Each row is a point on a tangle of strands that fork and nearly touch. The rows are in no order.
In the rows, zero is written as 128.
Two points are linked if the straight distance between their rows is under 133.
(1176): [144 152 152  59 146 124  35 139 187 128  94 103 142 124 129 118 192 120
 121 129 124 105 185 146 102 128 157 170 118 132 133 131 104]
(274): [111  79 102 196 119 153 197 101  98  94 141 175 116 115 116 119  72 100
 149 133 159 123  92 157 115 135 124  74 100 119 192  85 106]
(1741): [134  63 140 168 143  80 122 140 157 119 146 110 116 177 108 156  89 128
  65 138 155 107 120  90 119 105 116 154 116 115 100 114 140]
(1453): [170 114 108 141 136 134  86 165 162  77 158  64 152 100  96 129  99 106
 144 137 132 137 181 109 116 102 121 145 113 148 140 128 145]
(863): [161 156 133 162 126  85 115 143 115 131 181  84 133 131 120 146 139 181
  58 129 185 138 146  82 113  83 136  95  79 151  57 106 153]
(1760): [148 120 116  96 165 156 160 106 118 175 102 143 116 182 107 138 124 120
 173  79  93 137 112 172 143 108 179 172 166 120 172 105 130]
(370): [166  96 190 129 190 102  82 177 178  83 122  93 116 141  93 154 124 122
 113 120 157 117 165 120 107  81 169 165 102 120 109 120 150]
(1015): [176 135 115 161 127 189  49 158  99 122 129  75 130 157 127 134 137 134
 113 127 157 161 138 131 116  87 115 118  66 118 150 127 121]
(1372): [ 54 209 112 106 113 123 155 146  96 152 107 134 164 106 155 103 151 151
 153 154 105  98 141 122 162 132 117 114 160 129  77 171 110]
(600): [117 175 120 117 100 135 107 115 129 104 110  94 175  87 119 108 116  88
 242 123  92 154 188 135 157 157 134 123 143 118 180 163 131]
(1665): [141 154  73  91 106 130 142 118 165  99 152 102 136  80 157 122 144  94
 204 136  89 144 131 133 122 169 123 128 184 149 145 130 161]
(179): [155 108 105 207 183 113 141 119 138 110 136  63 110 173 149 200 113 121
 104 139 160 181  70 108 110  75 142 123 103 104 113  96 123]
(1962): [ 99  84  98 133 124 115 175 151 108 139 126 155 160 155  72 119  93 112
 112 127 122 101 140 160 131  98 160 175 104 119 182  91  71]
(468): [ 78 123 170 106 165 103 132 164 130 144  69 179 128  92 111 130 132 121
 166 116 119  62 120 119 162 136 144 175 128 103  83 166 121]
(58): [ 98  84 140 111 139  96 180 153 113 162 111 190 131 149  72 133 117 135
  86 135 120  81 131 136 145 121 178 173 109 127 126 119  91]
(11): [113 152 143 117 107 122 155 135 115 106 124 148 165  69  95 116  93  96
 220 106 104 142 177 136 167 143 161 136 136 121 165 171 132]
(358): [134 140 116  83 101 164  54 106 145 136  90 107 129 161 139  96 161  95
 151 105  98 136 138 165 104 158 109 158 142 101 179 124  98]
(1227): [144  85 167  89 172  87 191 143 156 129 128 182  91 127 119 170 135 133
 117 122 126 121  90 140 112 120 182 166 147 132 106  96 143]
(323): [132 108  73 189 120 146 109 138 116 123 154  69 141 144 125 135  99 129
 110 133 147 121 118 108 115 108  76 121 107 127 112 107 120]
(1710): [ 97 128 104 208 108 154 157 135  91  93  81 126 122 120 125  95 116 111
 172 159 172 141  83 131  97 144  55  75 106 116 135 133 105]
(1920): [169 124 164  99 178 141  68 145 153 125 140 105 125 116 112 142 131 138
 128 107 107 120 179  95 165 105 155 153 144 145 102 170 177]
(772): [ 95 122 172 165 150 127 133 134  93 145  97 160  96 130 124 121 156 132
  89 140 152 101  78  92 159 148 114 100  71 117  67 179 138]
(1203): [123 105 174 107 196 105 163 146 134 136  91 173  92 124 139 166 168 120
 133 115 136 111  58 134 122 126 173 160 105 107  72 127 132]
(926): [ 83 119  43 206 111 149 210 128  93 128 163 146 117 124 132 114  75 131
 151 157 130 104  73 127 150 128 101  65 152 130 133  96 126]
(409): [148 157 169  45 152 130  73 110 165 169  73 101 125 145  98 125 156  97
 189  94  83 140 165 163 139 140 204 178 134 111 183 116 124]
(630): [125 139  73 122  51 115 158 116 133 124 179 151 174 114 124 103 104 137
 110 136 117 128 167 151 105 153 131 119 134 147 178  92  80]
(336): [132 100 137 158 170 103 135 166 132  95 112 107 124 119 126 167 137  90
 124 141 156 135  88 133  97  92 137 145  65 110 106 110 116]
(299): [ 79  94 171 118 109 114 132 145 117 101  79 187 122  73 110  96 131 103
 135 150 144  82 124 129 117 171 100 135  91 116 135 150  99]
(759): [132  84 108 186 132 164 105  92 107 150 130 124 109 193 144 136 114 126
  77 124 157 134  87 144 107 126  99 106  91 109 154  92  99]
(1085): [119  89 119 123 109  65 207 143 122 151 145 189 126 165  87 145 116 167
  54 147 129  82 142 127 140 106 183 151 144 153 120  94 112]
(1748): [149  64 175 157 118 127  71 137 172  94 109 109  91 108 146 171 100  86
  94 149 166 167 111 129  85 145  74 151 107 106 165 113 121]
(456): [117 100 123  85  78 134  97 102 160 126 108 148 119 142 139  95 147  90
 128 114 113 129 124 164  82 186 104 155 131 108 183 111  86]
(1201): [ 96 157  94 174 113 140 173 147  77  97 113 131 139 101 122  90 119 128
 185 142 143 132 104 131 129 122  92  82 123 129 115 145 112]
(1717): [102 154  89 149 104 113 162 171 111  92 140 115 152  55 131 114 122 118
 155 150 140 114 120 126 115 124 101 109 106 140 100 119 118]
(1687): [143 128  88 131  88 162  65 112 148 131 155  84 163 152 136 101 108 140
 102 126 113 131 186 126 115 134  90 137 144 132 158 130 102]
(1558): [115 135 133 140 153 152 113 153 103 115 115 111 133 104 120 117 108 114
 186 117 111 120 123 102 178 110 103 130 141 116 103 178 159]
(185): [157 172 193  88 120 121 146  82 117 141  86 181 104 119 124 100 143 116
 222  77 109 165 118 138 155 169 165 103 166 111 169 172 157]
(1670): [145  94 199  91 180 139 118 129 134 141  96 164  73 144 146 151 166 122
 121 108 129 135  66 140 119 137 143 152 106  92 104 128 137]
(119): [ 71 107  84 168  84 114 161 118 143 134 128 113  86 101 165 145 107 117
 100 191 151 111  67 106 113 180  22  93 152 124 112  91 136]
(503): [129 116 115 102 179 111 116 178 166  93  94  96 150  92  98 141 136  82
 191 137 122  96 148 141 120  98 158 190 121 128 130 115 126]
(1221): [122 142 127  88 142 112 132 160 145  98  88 132 148  72 111 127 156  74
 198 118 121 116 141 165 108 122 167 164 111 122 147 120 108]
(16): [150 109 161  84 115 118 140 123 157 114 128 159 102 114 106 124 142  78
 178  87 104 170 124 165 105 171 180 148 119 112 195 107 134]
(714): [110 107  84 177 114 109 134 114 133 169 187  99 111 177 120 138  91 163
  46 140 141 102 108  65 153 124  79 109 141 134  80 113 150]
(1338): [151 171 121  79 172 139  72 121 161 133 115  62 183 109 123 123 154 128
 168 160  92 119 202 132 168 106 168 152 154 165 120 144 139]
(624): [148 137 168 127 106 178  39 154 110 121  77 127 104 128 141 107 169 112
 129 128 165 151 123 146 107 141  98 129  81  99 149 154 121]
(1954): [101 124 189 112 105 120 126 135 139  90  85 181  98  64 131  93 143 107
 169 130 147 119 118 108 132 181  81 109 137 125 111 183 149]
(1329): [ 90 112 165 179 151 145  85 161 100 145  80 136 116 139 108 123 142 112
 110 133 146  99  98  90 164 132 113 138  72 100  69 194 126]
(393): [103  92 164  96 118 132 154 114 131 146  95 180 122 116  84 111  69  94
 194  95  94 104 137 129 180 161 136 171 162  96 175 156 131]
(333): [ 85 164 150 155  96 169 116 117  72 154 137 141 164 125 127  85 103 169
 108 138 119 128 163 113 168 140  84  87 116 124 121 180 110]
(181): [ 99 134  70 138  98 173  99 113 125 148 150  98 171 144 137 104  87 134
 142 126  86 114 163 124 154 138  83 135 179 122 147 141 110]
(379): [155 144  87 102 105 122 135 118 176  99 169  97 119  92 174 135 139 122
 137 139 114 150 116 127  91 151 101 119 172 152 122 101 153]
(8): [139  93 126 159 129  95 173  89  97 158 173 160 110 180 108 145 117 170
  35 134 159 122 106 116 119 103 154  95  85 139 128  85 120]
(975): [ 95 145 129  97 123 113 150 143 123 157 147 161 111 104 151 119 150 158
  92 134 114  97 108 101 158 157 106 119 154 146  74 150 145]
(1406): [129 107  76 149 149 142 121 110 144 157 165  90 115 214 147 140 117 158
  77 116 111 114 103  97 141 109 103 133 187 136  94 116 148]
(744): [143 162  99  62 104 114 149  99 157 140 139 131 142 100 150 135 145 116
 189 118  65 139 148 135 150 174 160 143 207 152 150 141 163]
(90): [162  95 101 112 107 101 197 126 181  99 186 163 119 109 132 154 101 114
 141 124 116 150 123 143 110 137 168 135 191 158 164  91 161]
(411): [127 152  79  86 129 113 173 144 128 139 122 132 155 120 131 140 145 131
 145 136  98 112 133 154 126 103 169 165 175 153 121 112 120]
(340): [168 156 134  85 181 105 105 131 169 116 132  73 128 151 150 139 191 176
 104 139 128 111 153 107 128  95 166 135 170 175  69 123 170]
(1040): [122 144  97 142 137 129  59 178 154 107 117  48 140  93 143 144 146 118
 122 157 149  99 139  95 107 119  74 140 122 144  67 136 142]
(44): [ 82 147 179 105  97 111 150 130 111 132 101 166 178  86  93 105  97  99
 191 120 107 128 193 155 154 138 162 148 112 106 175 164  96]
(1925): [129 112 150 118  93 134  82 153 144  94 132 134 138  84 111 108 123  90
 142 113 132 132 164 138 114 155 115 141  92 123 159 146 114]
(1997): [109 134 112 186 136 112 152 150 101 101 106 100 126 109 145 154 141 102
 134 155 165 144  66 130  90 108 104 112  58 115  98 107 108]
(1152): [119 134 116 101 118 148 192  91 100 191  99 186 133 159  98 133  93 124
 173  89  90 143 142 195 165 121 189 156 170 120 184 123 120]
(907): [ 84  85 133 140 129 101 155 131 113 123  69 160 111 137 130 128 151  96
  98 165 153  88  60 142  85 146 115 142  60 104 126 102  79]
(88): [139 167 151  94 103 173  92  87  96 174 147 154 150 171 150  98 157 164
  94 101 100 154 158 156 139 139 143 116 126 118 160 150  98]
(1743): [158 124 173 143 115 132  27 176 132 126 126 109 124 109 132 138 148 134
  65 138 181 131 153 100 105 125  94 124  65 138 102 139 139]
(1244): [ 87  98 154 144 107 104 126 154 130  91  68 157 119  76 132 125 143  83
 122 163 176  93  93 144  83 159  83 131  61 116 127 122  95]
(1343): [184 157 137  73 150 116  78 128 185 100 150  75 119 117 161 132 182 154
 109 144 133 138 151 108 104 128 135 125 165 178  90 126 173]
(1369): [ 97 170 127 161 129 152 165 116  73 168 156 143  99 133 142 100 146 179
  87 129 134 130  86  96 173 146  98  59 111 139  74 161 150]
(654): [110 113 115 234 126 141 154 122  81 101  96 103 112 118 140 147 108  97
 130 165 187 160  61 142  92 123  87  83  54  99 139  99  98]
(1706): [112 112 122 150  75 153 111 133 132  91 131 132 138  87 120  96 100  92
 164 127 132 132 140 124 122 170  73 126 122 122 163 151 122]
(1641): [104 195 122  85  84 119 125 134 112 134 130 138 187  82 151  99 157 138
 133 144 118 124 181 154 112 137 143 126 113 142 131 142  76]
(1802): [148  85 167 149 126 159 111 102 103 125 137 164  91 152 127 127 128 133
  72 119 155 148 102 137 115 146 106 100  73 121 164 123 118]
(1361): [130 166 162 118 123 149  30 169 117 130  96 119 136 102 149 118 184 139
 104 133 157 113 151 125 128 129 110 123  75 127  98 166 115]
(335): [118 119 140 138 149 101 168 145 137 104 154 132  94  77 161 160 126 127
 110 148 141 137  68 102 125 135  95 101 124 137  79 127 163]
(416): [126 148  90 133 100  71 160 149 119 133 174 126 162 128 106 129 117 168
  71 143 145 101 157 110 118  94 144 121 129 163  99  93 113]
(930): [154 152 125 112 176 155 151 117 102 158 158 131 112 155 153 150 156 164
 126  95  98 150  98 116 165 105 150 117 166 155  90 149 180]
(202): [117 103 206 161 146 155 121 120  97 114  66 177  71 127 140 117 158 130
 118 148 164 141  73 108 130 164  82  86  90 110 103 177 151]
(1323): [103 108 178  75 144  99 121 158 166 136 105 187 136  75 100 134 123 120
 146 113 111  76 157 131 141 145 160 186 140 118 116 145 118]
(769): [138 119 140  89 140  94  98 154 173 111 150 112 152 124 102 122 109 149
 103 127 109  97 205 108 143 108 150 171 169 153 115 147 143]
(150): [ 89  97 108 136 110 117 170 129 161 116 150 136  76  93 167 147 104 115
 117 166 116 109  59  99 138 165  55 108 171 124 105 116 159]
(1360): [ 91 175 197  92  84 129 124  96 112 145  64 160 160 136 106  86 110 104
 208 114 111 150 174 147 148 149 145 120 128  81 191 169  91]
(1999): [128  79 130 161 141 127 177  89  92 158 174 180  99 162 116 141 104 171
  43 133 138 101 101  96 154 139 132  75  94 141 132 114 142]
(758): [144 133 213 102 149 141 141 113 105 119  62 188  79 124  98 103 138 108
 204  89 133 154  98 147 130 141 152 119 110  89 164 149 134]
(669): [109 117  81 139  99 165 123 118 152 130 169 115 127 117 151 110  88 128
 140 121  97 113 121 106 154 156  61 120 193 130 126 141 151]
(1608): [103  91 114 139 107 144 145 126 137 104 129 147 115 100 141 116 101 106
 151 134 114 111  96 116 129 157  67 127 158 123 137 139 141]
(506): [165 107 156  65 131 126 127  96 172 140 126 150  96 133 117 137 135  92
 185  77  81 159 128 143 126 180 176 171 168 113 180 123 158]
(1765): [183 171 114 123 160 165 124 114 104 137 172 100 115 158 164 145 173 174
 105 102 126 171 108 119 129  92 151  94 134 159 100 122 166]
(1939): [132 138 148  50 172 116  81 136 179 149  81 109 141 143 115 131 168 117
 149 119  99  91 168 153 122 119 179 201 149 124 129 118 115]
(984): [ 97 125 130 112 142 130 149 124  84 177  94 164 143 179 117 118 150 141
 106 115 111 104 111 149 147 125 163 159 106 110 122 136  82]
(1003): [151 109  54 155  69 133 132 106 171 109 198 121 145 124 136 111  79 109
 140 111 119 135 156 143  98 167 118 107 168 145 184  84 114]
(621): [140  90  76 148  84 139 132  98 180 124 207 130 119 128 145 121  67 126
 116 116 116 130 135 116 118 165  84 105 195 143 156 101 145]
(1751): [183 152 140 119 134 168  70 135 141  92 119  86 114  88 150 127 159 101
 194 129 123 167 133 122 141 141 117 107 121 131 137 161 178]
(404): [ 93 175 187  98  91 139 108  93 103 139  55 183 141 137 125  67 143 132
 171 128 131 145 157 132 132 160  99 100 140  98 153 188  83]
(1716): [126  86 167 169 146 166 122 116  98 114  84 151  84 159 134 119 127 107
 138 124 147 146  70 139 121 140 101 111  90  89 140 145 124]
(1550): [114 137 127  82 117 108  56 160 179 110  96 107 153  95 143 118 172 109
 119 137 133  84 165 134  88 140 105 165 119 129 114 132  97]
(1232): [162 132 138  94 102 144  71 115 148 136 158 123 147 163 120 106 141 138
  98 102 108 159 191 146 113 140 149 138 122 131 179 126 107]
(771): [142 151 152 136 135  84 113 171 131 119 178 127 135  75 123 141 140 163
  72 129 165 118 145  89 125 108 128 101  91 160  61 130 157]
(9): [104 145  76 110 123  80 145 160 136 147 128 113 157 145 129 136 153 141
  92 156 122  80 130 114 124 103 156 157 142 146  80 112 104]
(130): [114 143  98 176 126 138 121 152 108 162 191  83 130 124 119 124  96 170
  79 123 130 117 133  71 171 120  79  92 119 146  68 152 154]
(904): [101 146 166 118 114 135 148 134 112 121 138 180 111  69 130  95 125 144
 126 126 127 120 125 101 159 163  96  93 139 138 102 180 156]
(824): [155 131 154 125 106 191  31 142 132 108  90 103 104 125 137 111 137  91
 175 119 129 157 136 123 138 148  85 134 129 103 157 169 152]
(813): [130 101 138 132  73 147 137  84 135 112 135 180 111 124 134  92 131  99
 135 116 137 151 115 165  92 195 113  98 109 121 202 114 103]
(1859): [162 148 102 108 146 133 173 130 129 135 185 136 126 112 136 146 126 159
 125 108 101 144 140 116 158 109 154 118 184 175 108 138 186]
(1660): [127 101 170  56 129  84 122 152 200 116 122 169 123  90 107 134 147 107
 129 113 118  96 166 147  98 158 173 184 141 131 135 116 119]
(1334): [135  78 160  75 129  74 127 138 202 108 108 144 107 143 129 138 144 110
 100 129 136 106 119 144  63 145 139 186 142 114 128  85 104]
(1322): [109 212 120 105 123 169  74 125 101 144 102  69 188 117 156 107 156 139
 172 152  95 131 182 132 155 109 118 119 132 123 116 169 114]
(1028): [ 93  91 130 183 147 152 105 158 105 112  96 105 117 131 122 132 106  97
 143 138 137 110  89  94 154 128  71 139 104 105  92 171 139]
(1848): [119  77  98 172  92 105 129 112 139 118 143 113 122 117 131 149  89 117
  86 162 162 129 107 118  85 136  64 118 104 123 139  75 113]
(538): [151 183 141 110 136 142 172 102  88 140 118 160 128 109 132 117 138 136
 203  96 103 158 123 148 161 125 163 107 164 133 141 158 155]
(1111): [144 103 104 206 151 145 113  89 114 141 124  92 106 196 161 176 120 124
  83 131 169 174  63 139  95 103 113 106  89  97 135  82 101]
(373): [117 107 134 102 131  95 117 129 153 151 145 145 104 149 151 138 146 156
  48 132 128  96  99  90 129 141 103 137 142 138  78 130 140]
(406): [139 134 129 137 129 153 173 115 112 147 216 166 108 104 135 126 105 172
  97 108 115 146 115 104 167 141 115  79 161 160 112 140 181]
(507): [137 112 118 132 130 133  98 104 113 165 126 120 123 226 134 123 165 153
  46 111 147 133 101 141  97 109 133 141  90 117 133  95  87]
(1899): [106 184 119 132 165 135 122 162  84 127  92 108 160 111 131 125 173 129
 166 127 127 113 131 134 145  91 157 133  96 122  86 162 107]
(1242): [185 154 133  81 136 152  56 115 173 101 143  76 119  91 157 131 174 118
 171 133 101 160 152 106 136 161 123 121 154 157 124 151 182]
(225): [182 102 124  90 142 105 172 115 191 101 157 132 112 144 130 154 130 115
 144 114 108 159 137 152 100 130 185 158 194 155 159  90 171]
(893): [172 132 110 176 180  95 128 146 144  82 135  34 124 148 142 176 127 131
 118 157 161 157 113 109  96  61 150 123 102 133  92  88 146]
(1526): [120 117 132 157 134 165 174  90  78 153 177 183 101 142 132 115 105 172
  89 114 122 119  99 109 170 143 117  66 134 142 124 140 155]
(1351): [139  76 141 137 180  82 141 167 164 100 122 103 123 151 110 167 123 111
 113 135 142 105 119 113 107  87 159 175 123 117  93 112 135]
(1038): [153 177 129  68 117 139 149  74 122 180 116 142 142 137 149 132 137 132
 188  91  69 151 147 155 168 151 169 137 200 133 160 152 157]
(528): [136 107 122  93 111  56 142 134 194  91 126 107 118 152 148 135 133 135
  87 155 140  80 132 124  74 115 132 171 189 135 106  84 141]
(281): [112 172 106 104 108  96 140 166 132 103 125 136 170  57 134 114 160 118
 149 135 140 107 149 150  95 124 146 133 102 149 121 123  97]
(633): [122 175 200 135 137 154 114 122  66 138  96 160 143 121 101  98 107 142
 181 107 125 156 165 116 191 107 138  98 118 103 136 200 130]
(1383): [134  77  68 181 137 172 135  92 147 126 179 130 115 158 156 137  58 111
 130 105 131 129 101 136 124 128 103  96 180 124 155  90 135]
(852): [ 86 154 159 116 107 130 202 113  83 160 113 208 138 107 111 112  98 156
 162 129  99 116 146 129 198 136 146 108 168 129 132 176 134]
(1520): [ 72 158  64 173 125 161 165 127  74 161 131 111 154 155 130 113  97 145
 153 130  96 111 112 117 185 106 106 113 164 117 101 160 122]
(1153): [172 132 114 123 112 111 114 123 161 102 159  94 120 125 159 144 135 135
  98 133 147 153 126 126  68 119 108 120 134 147 126  83 137]
(470): [153 151 107  88 136 131  97 108 156 135 118  71 172 113 100 129 123  84
 225 128  74 157 196 152 165 150 183 148 153 138 199 138 144]
(623): [189 110 188  73 172 135 104 119 159 139 133 138  96 175 104 141 147 143
 116  80 111 153 156 139 129 111 198 165 151 134 142 122 163]
(1514): [167 124  95 137 195 106 166 141 156  84 144  60 128 144 140 177 128 124
 144 148 131 153 103 125 108  68 161 142 157 153 107  90 163]
(1634): [100 166  91 109  41 128 140 105 121 137 149 149 180 106 152  79 135 139
 117 143 111 130 165 157 102 176 106 111 130 139 168 121  64]
(1429): [145  98  89 162 156 119 149 121 137 133 161  93 126 229 122 146  95 158
  86 109 127 112 121 108 137  82 149 150 181 136 110 106 151]
(1817): [169 186 100 146 145 161 110 140  84 131 163  74 140 125 155 136 168 169
 113 124 142 160 124 114 126  91 135  85  93 156  83 124 144]
(1461): [ 88 192 105 116 116 153  96 147 111 149 130  89 154 103 161 103 133 154
 132 139  96 111 157 103 160 136  75 119 157 139  78 173 137]
(648): [121 193 115 136 143 172  78 142  76 125  81  78 161 131 139 103 159 136
 174 141 123 139 149 134 143  91 124 120  99 116 119 167 107]
(1509): [137 106 151  65 119 102 199 128 137 144 128 211 104 109 116 140 135 119
 139 108 102 124 113 162 132 155 185 163 159 143 143 112 130]
(1172): [112 130 123 103 103 142 177 102 107 189 133 176 170 162  99 132  85 138
 120 106  89 144 188 188 158 117 190 152 151 128 192 124  98]
(761): [134 179 110 104 191 112 111 159 144 135 137  86 152 106 137 150 190 164
 116 134 127 101 149 108 144  86 171 128 139 176  49 141 160]
(65): [128 131  97 136 134 126  78 178 152  98 138  54 171  98 112 127 113 119
 138 149 128  97 184 100 129 103 101 154 121 149 105 143 125]
(1089): [117 161  66 176 107 151 138  93  76 174 151 116 132 178 160 115 153 172
  72 126 148 130  79 120 114 131 105  77  99 138  97  99 104]
(355): [ 78 102 169 118 116 129 143 122 109 122  79 176 125 106  89  91  77 109
 186 122 108  91 134 108 180 152 100 145 157  96 143 182 126]
(1668): [100  94 105 182  93 114 122  88 131 139 116 108  95 111 169 164 104 122
  75 179 175 134  76 115  79 172  35  99 121 115 135  71 122]
(1311): [149 124 111 163 150 166 142 129  94 102 139 121 129 129 121 127 118 107
 169 104 126 157 104 151 123  99 134 112 108 116 159 122 130]
(1523): [141 153  46 127 111 140 195 119 113 141 162 142 165 130 126 136 121 132
 154 119 104 144 145 183 125 106 177 128 176 160 167  91 117]
(1365): [139  98 171 120 126 117  85 141 169  96  94 122  93  92 167 165 145  90
 113 146 155 148  94 143  74 149  86 148 106 109 130 115 124]
(413): [101 107 105 140 113 110 151 170 111 110 137 131 180 105  73 118  80 105
 131 131 126 107 174 145 133 101 147 166  99 127 168 118  75]
(1909): [165 130 106  99  93  79 124  97 188  88 151  75 119 175 156 122 147 150
  86 144 138 116 149 138  59 120 127 149 184 149 125  75 143]
(689): [126  90 146 132 118  41 183 110 128 139 160 169  98 161 112 152 118 167
  34 159 167  97 115  98 116 108 156 121 116 141  98  74 136]
(794): [149  62 168 182 148  97 108 103 158  99 117 109  77 115 148 194  85 116
  75 153 174 182  92 134  92 127  85 133 111  92 171  95 107]
(1821): [146  90 153 120 113 128 102 147 167  85 132 127 117 114 104 125 121  68
 149 112 134 166 134 160  81 146 139 148  85 110 198 108 110]
(176): [138 128 195  57 131 137  84 112 148 174  94 156 106 138  99 116 125 108
 164  71  84 138 151 152 148 158 177 179 138  96 173 139 130]
(774): [152 146  75 168 120 117 157  87 116 150 180 108 118 166 159 151 129 172
  73 127 170 158  89 122  93 102 122  75 119 142 103  57 124]
(672): [ 70 160 119 102  84 149 186  86  95 173 110 189 149 145 144  92 108 152
 153 142  84 107 135 141 168 150 121 108 199 120 151 146 103]
(1418): [209 145 181  83 166 139  82 129 150 116 151 114 104 147 126 137 177 144
 111  99 134 173 161 137 119 102 195 125 109 148 141 127 163]
(971): [167 119 108 167 111 135  99 166 153  65 155  65 143  63 118 147 106  93
 154 146 154 156 153 121  92 113 100 121  86 142 148 108 136]
(722): [191 143 136 125 165 150  58 151 131 112 127  68 129 165 130 138 171 152
  98 129 152 151 155 128 116  73 164 130  86 139 119 118 135]
(965): [126 175 127 110 190 111 120 170 128 130 108 118 149  94 133 154 190 132
 148 128 131  96 133 133 136  87 180 142 102 145  68 143 133]
(1268): [ 99 138 123 163 108 151 130 129  81 168 180 134 164 121 113 105  82 179
  73 132 111 112 168  98 182 124 100  97 110 137 115 160 119]
(937): [103 157 159 141  98 164 113 112  73 131  91 163 126 143 125  72 143 151
 130 132 143 137 129 137 130 146  95  89 104 116 142 168  95]
(293): [166 174 116  75 148 120  89 115 169 117 123  74 178  87 112 123 162 105
 198 151  94 153 203 145 161 140 193 141 144 169 157 136 149]
(1897): [127 153  61 199 130 180  97 122  82 159 133  61 151 196 143 121 137 143
 110 121 137 132  98 120 128 101 101 110 100 121 104 121 107]
(263): [184 112 102 105 179 131 151 113 167  98 140  79 119 163 138 159 138 120
 157 127 113 157 121 149 108  89 170 152 172 149 145  92 162]
(974): [165 115 206  61 178 136 100 131 155 149  97 160  81 152 107 140 162 120
 136  79 115 143 120 152 119 127 193 177 119 111 141 110 137]
(170): [144 140  92 172 100  94 143 132  99 143 195  99 162 131  92 125  96 188
  64 132 164 128 170  95 122  87 130  95  94 154  98  92 125]
(1130): [111 114  98 196 124 138 219 101  89 115 155 165 100 111 148 131  99 138
 124 152 154 127  68 134 128 138 107  47 111 127 139  99 134]
(821): [125 136 162 118 155  90 103 179 176  99 150 136 127  46 130 152 145 135
 109 131 153  92 148  99 122 125 122 125 113 149  68 149 165]
(529): [ 62 178  74 163 120 149 173 117  74 179 127 129 132 171 145  93 134 165
 115 142 109 109  92 109 180 138 102  90 157 122  79 164 117]
(923): [145  84 109 115 174 131 171 130 141 151 116 138 120 188  93 158  99 132
 138 101  91 118 125 144 142  94 176 193 184 129 140 106 141]
(1493): [142 132 125 114 107 177  55 122 140 114  95  87 127 146 117 105 135  73
 194 107 109 154 146 160 120 139 122 149 119  94 201 139 115]
(7): [111 145 122 142 140 142 210 122  71 149 113 180 127 123 107 123 107 142
 183 108 108 132 106 140 186 115 153 115 172 131 123 158 149]
(306): [118 181 158 175 108 173 112 138  72 112 124 127 157 101 108  83  99 155
 181 127 138 166 173 107 169 114  95  67 117 115 123 196 127]
(1474): [135  43 160 181 167  80 141 107 153 114 129 118  89 167 118 179  82 123
  64 144 158 137  91 107 114 112 119 142 101  94 132  96 121]
(1308): [105 112 104 130  99  76 108 134 170 143 139  92 103 142 161 142 135 141
  56 164 147  97  97  81 101 147  57 136 151 135  73  96 142]
(634): [131 132 181 146 148 162 126 126  87 104  54 158  89 153 105  99 139 106
 206 113 156 164  82 143 126 113 126 102 103  84 155 150 125]
(644): [131  84 146 157 118  91  69 159 136 120 126 103 127 141 107 145 115 120
  64 140 179 108 146  99  97 112  93 147  71 126 106 116 118]
(1122): [129  93 128 171 101 156 170  93 119  87 137 173 111 115 120 101  99  85
 172 118 155 153 105 177  96 159 120  88 103 106 213 107 108]
(763): [143 146  70 159 121 164 162 122  90 117 158 127 160 134 117 113 113 117
 164 103 129 153 135 175 118 100 155 110 115 132 184 102 103]
(367): [ 83 132  86 142 107  94  90 160 154 145 108  73 129 119 147 140 146 116
  78 164 155  85 100  87 103 147  54 141 113 137  55 124 130]
(261): [140 112 139  92 146 132  82 117 138 158 116 121 127 221 126 116 154 153
  60 109 119 114 135 135 108 111 142 170 134 120 122 118  96]
(869): [111 177 156 105  81 155 145  78  88 171 148 183 165 138 156  97 135 166
 104 119 101 157 171 156 148 152 146  89 129 130 156 154  97]
(1738): [126 141 153 106 182 140 108 148 113 143 114 121 138 105 116 144 123 133
 161 107  95 107 144 100 190 104 149 151 149 128  91 175 167]
(463): [103  79 150 164 130  94 156 107 114 134 105 154  85 120 136 163 129 119
  64 172 165 111  70 105 111 150 102 105  62 111 112 112 118]
(883): [176 140 120 151 114  91 122  94 143 112 159  83 115 157 161 156 138 164
  76 138 178 172 121 128  60  95 117 100 116 129 119  57 130]
(1930): [151 123 146 140 159 140 177 133 107 100 154 150 104  94 144 149 128 126
 153 120 128 161  80 130 134 110 132 100 125 131 114 129 163]
(1988): [ 53 131 134 129 138 110 169 161  96 137  79 165 151 102 101 110  95 120
 176 152 102  70 125 107 183 128 126 147 149 105  99 173 112]
(61): [143 104  83 150 163 133 175 126 106 153 152 124 137 209 108 150 105 151
 105 105 112 132 130 144 143  74 179 154 162 144 131 107 134]
(870): [ 99 121 107 118 110 149 160 101  93 157 122 172 136 161 133 100 127 144
 115 129 107 103 109 144 145 139 131 132 147 119 147 127  96]
(531): [103  92 140 161 125  39 172  95 131 146 132 149  85 131 113 175 125 133
  33 186 179 111  90  73 105 127 131 107  57 119  84  84 121]
(616): [121 157 140  78  76 121 160 103 129 171 160 179 185 125 128 129 124 143
 122 119  82 159 203 161 145 151 186 134 148 146 170 142 111]

A fork is a point with three links, a tip a point with one. Leave the first point through the second and follow the links. Name the first fork or tip that comes.
(1453) / (65) | (689)
(355) / (1988) | (1153)
(1322) / (648) | (824)
(404) / (1360) | (1338)
(90) / (225) | (759)

A fork is a point with three links. Follow the links from the first point to the second and name the forks in between, in order.
(1641) / (1743) | (281) (1351) (1741)
(1848) / (1152) | (150) (1608) (669)
(852) / (1716) | (538)
(774) / (1323) | (1153)
(1227) / (1176) | (974) (176)
